Each row is a point on a landscape with many valleys, with its height.
A ball rolls from a point to the lowest of its 4 nearest points, and stops where none of them is lower. Distance is the straight distance between rows; heights are no part of it.
z514: [137 106 180 108 125 164 128 151 134 123 108 148 120  89]  height 27.6
z730: [125  99 142 128 147 151 130 154 120 147 122 139 133 115]  height 52.7
z784: [ 75 106  47 144 126  65 134  98 134 128 179  90 127 156]  height 38.5
z186: [120 155 103 131 132 104 134  87 139 131 131 102 139 148]  height 51.2
z800: [ 61 118  68 136 158  97 115 122 114 118 171  93 123 144]  height 8.3
z489: [115  91 122 128 161 160 133 158 114 145 130 134 134 118]  height 52.1
z939: [131 143 111 135 148 122 125 128 120 135 128 135 136 144]  height 38.3
z107: [ 56 112  64 139 168 103 107 141 106 116 176  97 122 142]  height 13.6
z241: [148 142 132 133 132 122 125 128 125 143 118 145 138 138]  height 40.5
z101: [116 143  83 131 119  87 144  76 146 134 143  92 133 158]  height 70.8
z737: [100 139  89 131 150 112 123 112 124 125 142 101 131 153]  height 19.4
z779: [124 125 108 137 152 135 122 143 112 139 129 127 134 142]  height 30.0
z590: [ 57  86  33 153 149  54 132 106 134 134 196  97 135 152]  height 45.0
z411: [ 69  58  82 131 182 172 120 181  90 132 161 110 121 118]  height 44.7
z723: [218 166 189 121  51 149 139 120 144 114  84 152 121 118]  height 35.9
z291: [120  94 167 113 144 166 129 161 130 135 117 149 124  94]  height 45.8
z143: [ 76 114  75 143 166 123 113 150 100 121 161 105 125 147]  height 15.2
z273: [ 91 102  85 139 169 143 116 158  98 129 151 113 126 144]  height 22.0
z907: [105 118  90 142 165 135 119 149 103 131 142 113 131 147]  height 19.3
z640: [141 171 122 125 119  93 134  77 152 142 118 120 142 147]  height 58.1
z715: [ 78  60 103 130 183 180 133 176 100 133 147 116 124 111]  height 52.2
z359: [137 107 160 123 127 145 130 151 126 143 118 151 130 105]  height 37.7
z157: [194 148 203 112  67 163 139 128 144 111  85 149 123 104]  height 35.2
z151: [168 187 155 121  93  82 133  75 160 138 104 140 142 138]  height 49.8
z5: [152 117 190 109 106 161 132 146 133 124 108 150 118  95]  height 17.0
z618: [ 93 125  63 134 118  77 137  89 134 128 165  85 125 152]  height 63.2
z551: [128 110 114 137 155 149 127 151 110 140 134 133 136 136]  height 39.7
z67: [180 174 166 129  91  98 122 108 143 128 101 158 131 138]  height 43.3
z340: [154 117 162 126 114 139 133 141 128 143 114 154 129 117]  height 29.9
z658: [179 191 158 119  75  66 139  60 173 138  99 136 144 138]  height 51.9
z469: [180 148 218 109 103 195 130 139 145  91  82 153 107  85]  height 46.9
z434: [196 165 222 110  98 206 139 132 151  93  70 162 110  85]  height 5.7
z70: [203 161 183 122  62 127 129 120 140 119  95 157 124 125]  height 15.4
z266: [ 96  77 111 127 175 173 132 170 107 141 144 126 131 116]  height 58.6
z110: [ 68 113  57 136 138  77 130 104 127 122 179  89 128 145]  height 8.5
z810: [161 167 149 130 117  99 126 111 141 138 107 147 133 141]  height 40.7
z726: [109  96 100 138 164 153 128 158 100 140 139 126 131 132]  height 34.4
z928: [173 182 137 120  86  71 146  54 167 145 103 123 146 143]  height 52.5
z14: [208 164 211 108  69 190 146 122 152 105  75 149 121  95]  height 53.7
z690: [ 51 100  53 140 143  72 125 115 128 125 184  90 128 142]  height 25.2
z674: [ 37 102  61 148 168  92 112 138 114 116 182  97 124 138]  height 20.3
z714: [ 80 129  76 134 141  99 122 109 124 119 161  89 129 149]  height 14.6
z769: [130 153 105 129 143 108 127 108 131 137 127 123 136 149]  height 34.7
z247: [159 148 157 130 116 116 123 129 135 140 114 157 134 137]  height 31.8
z911: [205 183 184 126  55 112 127 106 143 114  90 158 128 133]  height 30.4
z232: [155 125 203 107 109 183 123 147 137 104  98 152 108  85]  height 28.8
z655: [ 81  65 119 123 190 190 128 170 111 135 139 126 125 101]  height 56.8
z817: [174 144 166 129  92 120 130 133 134 137 107 158 125 123]  height 25.3
z587: [ 80  82  75 141 172 151 116 169  88 125 158 113 123 140]  height 31.2
z748: [188 152 184 122  71 126 129 131 136 128  97 155 124 117]  height 17.4
z460: [196 206 173 120  63  77 131  68 166 124  91 145 135 134]  height 53.4
z403: [ 77 122  74 139 159 113 117 128 112 117 161  97 121 142]  height 11.7
z462: [158 179 144 128 114  88 133  84 152 139 108 136 144 142]  height 49.2
z225: [176 135 201 108  83 172 135 138 140 112  92 148 118  94]  height 28.7
z318: [ 96 132  86 138 160 123 119 132 109 127 146 108 128 150]  height 15.1
z882: [168 124 180 115  92 147 135 140 138 123 103 154 122 104]  height 23.0
z441: [ 64  67  73 145 178 157 116 181  86 126 169 109 120 133]  height 40.6
z990: [108  82 154 115 170 171 125 163 122 138 122 143 125  96]  height 58.7

Call two points neighbours if one is among the 4 nearest of the other. Go from one point of each pair to the other, from neighbour to neighbour, staying as low as possible. Name the highest point that can't be avoided.
z800 and z434 -> z241
z70 and z5 -> z882
z5 and z434 -> z225

Where does a ball stop that starts at each point below?
z489 -> z800
z460 -> z70
z241 -> z70
z462 -> z70
z939 -> z800
z67 -> z70
z655 -> z800
z990 -> z5
z359 -> z5
z266 -> z800
z340 -> z5
